A landscape with many valleys, sampled at points; each row gives a point and its height.
A ball rolls from a point to the lowest of its 2 nearest points, and stops where none of them is lower. Distance is the straight distance between rows; heights are no part of it.
mudot h=384: [-16 -34  -8  -4   8  22   8  -2  29   0   7  -3 -13  12  14  21   8  30
 -12 -27  16  30 -11   3]
Vedip h=291: [-17 -14  28  -7   8  -1   5 -16   1  31  15   1 -18   9  20  18  18  19
 -27  -4  -1 -22  13 -18]
Pil h=421: [ -6  -2 -15 -26  -4  -6  20 -12   7  -5 -23  -1  -1  -4 -17 -36  -8 -22
  -3   0  -5   4  11  13]
zad h=352: [  6 -20  17   1  -1   1 -26 -23  -7  -6  19   2  -5   3  10  25  25  23
 -13 -11   6 -34  37 -30]
nuba h=172: [ -9   1  17  11 -13  -3  16  11  14  -7  12 -12 -34  12  12 -25   2 -20
  10 -15  24  10 -33  26]
sez h=635: [ 23  20  11  31  17 -23 -15  20 -21  17  15  20  29 -19  11   7  -2  15
  26  10  -5   3 -19 -21]
mip h=516: [ -9  22  18  19  -3   0   5  21  -1 -16  10 -20  -6  25  -2  13   1 -10
 -10   7  -7  -8 -33  20]
riziv h=605: [ 23  19 -12   3  -5   0 -11   8 -18 -10  -2  20  31  -9 -10   3 -12  -3
  39  21 -14   3   1 -23]
rul h=501: [  0   7  -9  -9  -1  12 -16 -10 -21  24  -6   5   9   6  -3  19 -14  -5
 -17   7 -19 -25  41  -3]
zuga h=631: [  5   9  27  -1  15 -36  23   4  -9  14  21   7   3  -7   9 -27  25   3
   9   7  -4   8 -36  -9]
kis h=98: [-22  -8  -3   7  -4  17  15   6  21 -17   3 -23 -21  20   1   1  -6  -3
  -3 -22  21  18 -27  39]
dugoz h=641: [-12   5  24 -17  14 -31  34   1  -9  23  10  -1   5  -5  -2 -33  23   3
 -18  12 -14  -8 -23  -7]
tivas h=410: [  5 -13  34  28  -2 -10   7   7  18   9  25  -3 -30   7  23   3   2   5
  11 -12  31  12 -28  -3]
gir h=367: [-12   3  33   5   5 -22   7  -6  -6   4  11  -1 -11   7   3  -8  28   1
   1   6  -3 -27   0  -1]
vinek h=340: [ -4 -13  30  -2  19  -4   5  -7   5  27  12  10 -24  -7  25  20  23  24
  -2  13   2  -6  -5 -17]
guf h=264: [-15 -20 -10 -11   0  20  -1 -13  14 -15  -2 -18  -5   9  -8  20  10  15
 -34 -11   0  -2  10   1]
zifu h=255: [ -9  18   6 -15   4 -10  30  -5  -9  35 -14   6   7   2  -4 -23  -6 -13
 -14  22 -22  -5  14   5]
Zala h=253: [ -2  10  16  18  11 -14  13   9   8  17   6   2 -24   0  21   6   0  -6
   7  12   8   9 -29  17]
duz h=342: [-19 -21   7  -5  10  13  12  -5  24  13  -2  -1 -23   7  12  18  12  18
 -11  -2   8  13 -11   8]
Fis h=147: [-27 -21  -7  -3  -9  27   9  -6  31 -19  -8 -16 -18  28   1  18   7  11
   0 -24  13   8  -1  33]
bupiv h=586: [ 27  23 -15  11 -24 -13   6  19  -2 -11   7  -3  25 -20  -4 -39 -20 -14
  20  -9   3  22 -24 -14]
ner h=480: [  4  10 -21 -14   2  20  -8   3 -11   6 -24   8  22  -4 -12  19 -15  -5
 -13  21 -25 -12  28  -7]
Gul h=567: [ 13   5 -35 -15 -20  13  -3   0   3 -26 -23   4  -5 -11 -14 -32 -21 -32
  30 -10   8  20   1  23]
Tus h=341: [ -3 -31 -32 -19   0  19 -18 -17   1 -21 -32  16  -9  -7  -2  11 -13   0
   8  -8   9   7  34   9]
Lis h=381: [  5 -18  37  12  12  -7   7   0  11  11  29   1 -25   9  17  22  23  18
   0  -5  16   3 -21 -17]
memam h=351: [ -9  -6  40  15  -1 -13  -4 -12  -1   0  19   4 -21  16  10  14  32   9
   5   3   8 -38  20 -10]
Vuk h=398: [-11 -10 -28 -21  -6   9   8 -13   4  -6 -39   6  -8  -1  -7 -23 -19 -22
  16  -5   4   5  21  31]
kifo h=312: [ -3 -11   3 -11  16 -14  12  -5   5  14   7   3 -13 -13   8  -5   7   6
  -9   7   2  15 -20  -9]
gudil h=439: [  4   5 -18 -17   2  -1   9   3   3  -7 -14  -1   8  -7 -17 -14  -5 -10
  -1  12  -9  12  -6   0]
Fot h=298: [-19  -3  17   5  12   3  21   3  18  21  -4   2 -33  11  20  16  11   2
  -3  16   2  -3 -11  18]
dulo h=258: [ -4 -14 -20 -21   3   9   1 -16 -19  33 -23  27   3  -3   3   3 -31 -19
 -11  10  -9   0  39   4]
sumak h=211: [ -5 -28  10 -14   6   4  -7 -33   4  42   8  16 -22   3  34  17   0  15
 -23 -11   1 -10  29 -17]
luri h=526: [  9  18  -1   4  -4   8 -23  -4 -29   3  -3  12  33   7 -16  16   1  -2
  12  13 -25 -43  44 -23]
vegen h=350: [ -7   4  17 -16   5 -15   9   4 -11 -12  16 -20  18  10 -24 -11  25   6
 -22   1 -13 -18 -18 -15]
tonuk h=652: [ 27   1  12  23  25 -19 -27  15 -20  12  25  11  15 -23  18  26   1  27
   7   9   3   4 -14 -34]
gugug h=124: [-25 -12 -35 -23   1  23  -4 -11   3  -2 -27 -14  12   6 -22   2 -15  -1
 -33  -7 -12   2  30  16]
Vofo h=549: [  4  14 -20  20 -24  17 -23  17   3 -35  -1 -23  -5   0 -11  -3 -18 -22
   6 -23  15   6  -4  29]
gel h=385: [ -7  11  27   3  14 -10  -6   0 -16  17   6   2   1   2   4  12  22   7
  -8  14 -15 -34   9 -11]
fuv h=214: [ -6   6  -6 -27   4  -2  14 -18 -21  41  -3  17   7  14  -5  -9 -21 -24
 -13  13 -15  -2  33   3]
peli h=440: [ 15  23   7  10  15  -1 -16  25 -22   4  24   3  51  -5 -10  17  14  21
   8  19 -28 -11 -15 -22]
Tipog h=602: [ 13  22  -7  10  -9 -19  26  21   3  15  -8   9   1 -23  13 -43 -27 -15
  15   1   6  34 -31  20]
Tiv h=118: [  0  -1 -27  -8 -19  16 -13  -6   9 -37 -24 -15  -3   3 -27  -2  -7 -21
   8  -7  -1  -4  23  23]
zev h=375: [-10 -11 -22 -12 -11  10  -9 -24  -4  -2 -28  13 -10  11 -11 -12 -23 -25
   6  -4  12  -7  50  26]
tatus h=577: [ 26   9 -25 -13 -18  -3   4   2   3 -20  -7   2  12 -16 -17 -38 -15 -22
  25  -7   2  22  -9  -5]
puvil h=469: [  9  32  -5   2   9   2   3  30 -14   5  11 -11  46  -2 -13  15  -2  12
  -8  21 -26  -1 -25 -12]
koded h=593: [ 12  37  -8  18 -29  -7  18  34  -3  -3  -5   0   6 -20   1 -51 -25 -16
  15 -11   5  19 -24   9]
mivi h=613: [ 15   3  -3  -1  -4 -28  22  12   6   8   9   1   3 -22   7 -47 -12  -9
   2 -10  10  35 -38  -5]
zedav h=368: [  0 -26 -30   2   1  30 -21 -12  13 -26 -15   4 -10   1   4  28  -7  16
  15 -12  15  15  21  15]
lapa h=205: [-14  -2 -23 -25   1  18  -2  -8  -4   7 -12 -22  23   3 -23   3  -9   1
 -47  -1 -24  -7  18  -8]
kol h=504: [  1  34  -1  23  -8   0   3  36  -8 -16   7 -25  21  18 -14  10 -11  -9
 -17  10 -16   1 -32  17]
ruza h=289: [  5  13   4 -17  12 -15  29   5  -7  28 -13  21   8 -15   5 -24  -2  -1
   6  29 -20   7 -11  -5]
sado h=557: [  5   6 -29   8 -18  17 -15   5   6 -28 -13 -10 -15  -8  -1 -13 -23 -23
  28 -24  23  14  -1  37]
Kar h=153: [ -7  -2  -7   2 -20  13 -10 -10  11 -36 -10 -19 -25  11 -16   3   8 -16
   6  -9   8 -16  20  24]
Mis h=345: [-22 -27 -22 -16   1  13  -9 -30  -3  15 -25  23 -17   7  10   1 -22  -7
   5 -10  17   2  49  27]
koba h=425: [ 16 -16  -2  13   8   2 -14  -6  11  -5   7  11 -18 -10  19  24  -1  13
  14  -2  21  19  -1  -6]
sazez h=420: [  7   9  25  22  11 -13 -11   4  -6   5  14  14 -19   0  18  28  21   8
  23  18   4 -14  -5  -5]
Bul h=614: [ 29  29 -14  25  -7  -1 -18  23 -13 -11  -2   6  26  -8  -8  16 -19  -3
  20  10 -12   4  -6 -12]
bil h=402: [  2   6  18   7  14 -12  -7  -7 -12  20  -2  23 -17  -3  19  17  20   3
  14  21  -7 -26  22  -7]
Gofo h=395: [  1   8  31   6  14 -17  -5   8 -19   1  28   1  27  -5  -8  -8  38   7
   8  10 -16 -18 -20 -19]
sevog h=374: [  0   3  24   8  13 -12  -8   8 -15 -12  29 -12   8   7  -7  11  27  16
 -11   4  -3 -17 -19 -14]
pofep h=458: [  4  19 -22 -13  -5   9   5  10  -2 -12 -15 -12  26   1 -25   4  -5 -11
  -8  18 -23  -3   5  -4]
pes h=596: [ 31  34  -4  21 -14 -10  -6  16 -15  -2   1  20  33 -17   6 -21 -20  -8
  48  11  -6  13 -11 -20]
fazab h=623: [ 14  14  14  -6  -5 -34  22   5  -6   7  19   8  12 -16  -2 -48  13  -7
  20  -2  -2  17 -37 -16]
Golo h=517: [  1   8   3  -7  -3   0 -14  -8 -17   2  -2   0  15   4 -19   5   6  -3
  -7   4 -15 -30  32 -18]
dalob h=543: [  3  -4  -7  22 -21  13 -19  11  15 -40  10 -30  -7   9  -7  10 -12   2
  -9 -29  21   6 -12  16]
niz h=207: [ -1   4  20  10  -3 -27  20  12   7   8  20  -3 -27  -2  17 -25   4 -15
   6  -4  17  16 -39  11]
goto h=223: [ -8 -23   0 -12   8  -6   3 -19  15   8 -12  19 -28  -8  14  -9   5  -4
  11   0  14   8  13   5]
ful h=178: [-12 -14   1   1 -10   5  -1 -20  20 -14 -12   3 -31   7   4  -3   8  -8
  12  -6  17  -9  21  21]
bupuf h=538: [ -6  -4  14  21 -12  18  -4  10  18 -36  16 -30 -13  35  -3  21  -5   2
 -16 -18  18   1 -21  18]
fopif h=333: [ -5 -17  24   3  -2  -8 -10 -30  -2   8  14   7 -20   9  10   9  16   9
  -7  -9  11 -26  43 -15]
vufo h=166: [ -8 -13 -41 -26  -5  20  -8 -14   5 -28 -32 -10  14   1 -30  -7 -15 -10
 -11  -8  -2   3  29   9]
Nas h=624: [ 31  22  -1  42   0 -17 -25  28 -17  -1  -2  10  30 -28   9  12 -18  13
  23   6  -2  -2 -10 -24]
Fozi h=325: [ -2   2   2 -27   4  -4   8  -3 -11   0   5 -19  36   0 -30 -15  16   8
 -27  -2 -19 -18  -1 -31]
nule h=272: [ -6  -7 -13 -30   2   9  -8  -4  -7  -3   5 -24  21   0 -22   9   9  14
 -52  -9 -21 -11   6 -27]
lalu h=528: [ -3   6  24  36  -9  10   1  24  15  -9  13 -22 -18  31  13  19 -10   0
  -6  -7  17   0 -31  16]
nezus h=330: [ -1 -13  -3 -31  16 -16  22  -8  -3  30  -9  12   1 -19   4 -22   2   4
 -18  13 -13  12  -9 -15]
niti h=489: [ 13  36 -16  19  -3   3   8  32  -5  -2  -1 -19  40  -3 -13   9 -24   4
 -14  17 -21  12 -25   2]
vil h=452: [  7 -24   3  20   5  -2  -1   0  25   4   7   4 -12  -9  22   4 -11  18
   7 -25  33  29 -14  -7]
gaso h=313: [  3 -18   1 -13  -1   9 -16 -19   0 -17   7  -7   0  -4  -6  18  17  21
 -23 -12   4 -13  21 -23]
Veb h=414: [  6  21  27  12   9   0  -8  16 -15   3  26   8  58  -4 -15  -8  32  10
  12  19 -29 -21 -19 -21]
buba h=303: [-16 -26 -34 -22   4  21 -13 -18 -13   9 -40  21   1  -4   4  12 -30  -5
  -4  -5   0   3  42  10]
zumur h=396: [  4  -4 -14  12   1  15 -19  -2   8 -16  -8  -2 -12  -4   2  25  -6   2
   6   5   7  10   7  10]
kune h=265: [  8 -26   4  -7  15 -16   1 -19  12  12  -1  25 -28 -21  23  -8   4   3
  20   6  21  25 -10 -12]
tidiv h=209: [-30 -27 -12 -10  -1  28   4 -21  26  -7 -11  -8 -13  18   7  15   9  21
 -17 -24   7   0  26   9]
faril h=140: [-11  -6   9   4 -15   5   5  -5  17 -20   9 -11 -32  13  -1  -6  10 -13
   8 -12  17   2 -13  21]

For each start below, name the point where the ball stops.
zad => kis
luri => buba
Golo => buba
bupiv => gugug
mip => gugug
Gofo => gugug

Call two points neighbours if one is among the 2 nearest of the other. Go from one point of each pair to the other, from neighbour to neighbour, staying as low as possible. Name the highest point that can't be avoided.
fuv / gugug => nezus
sumak / kis => zad
Tiv / gugug => vufo
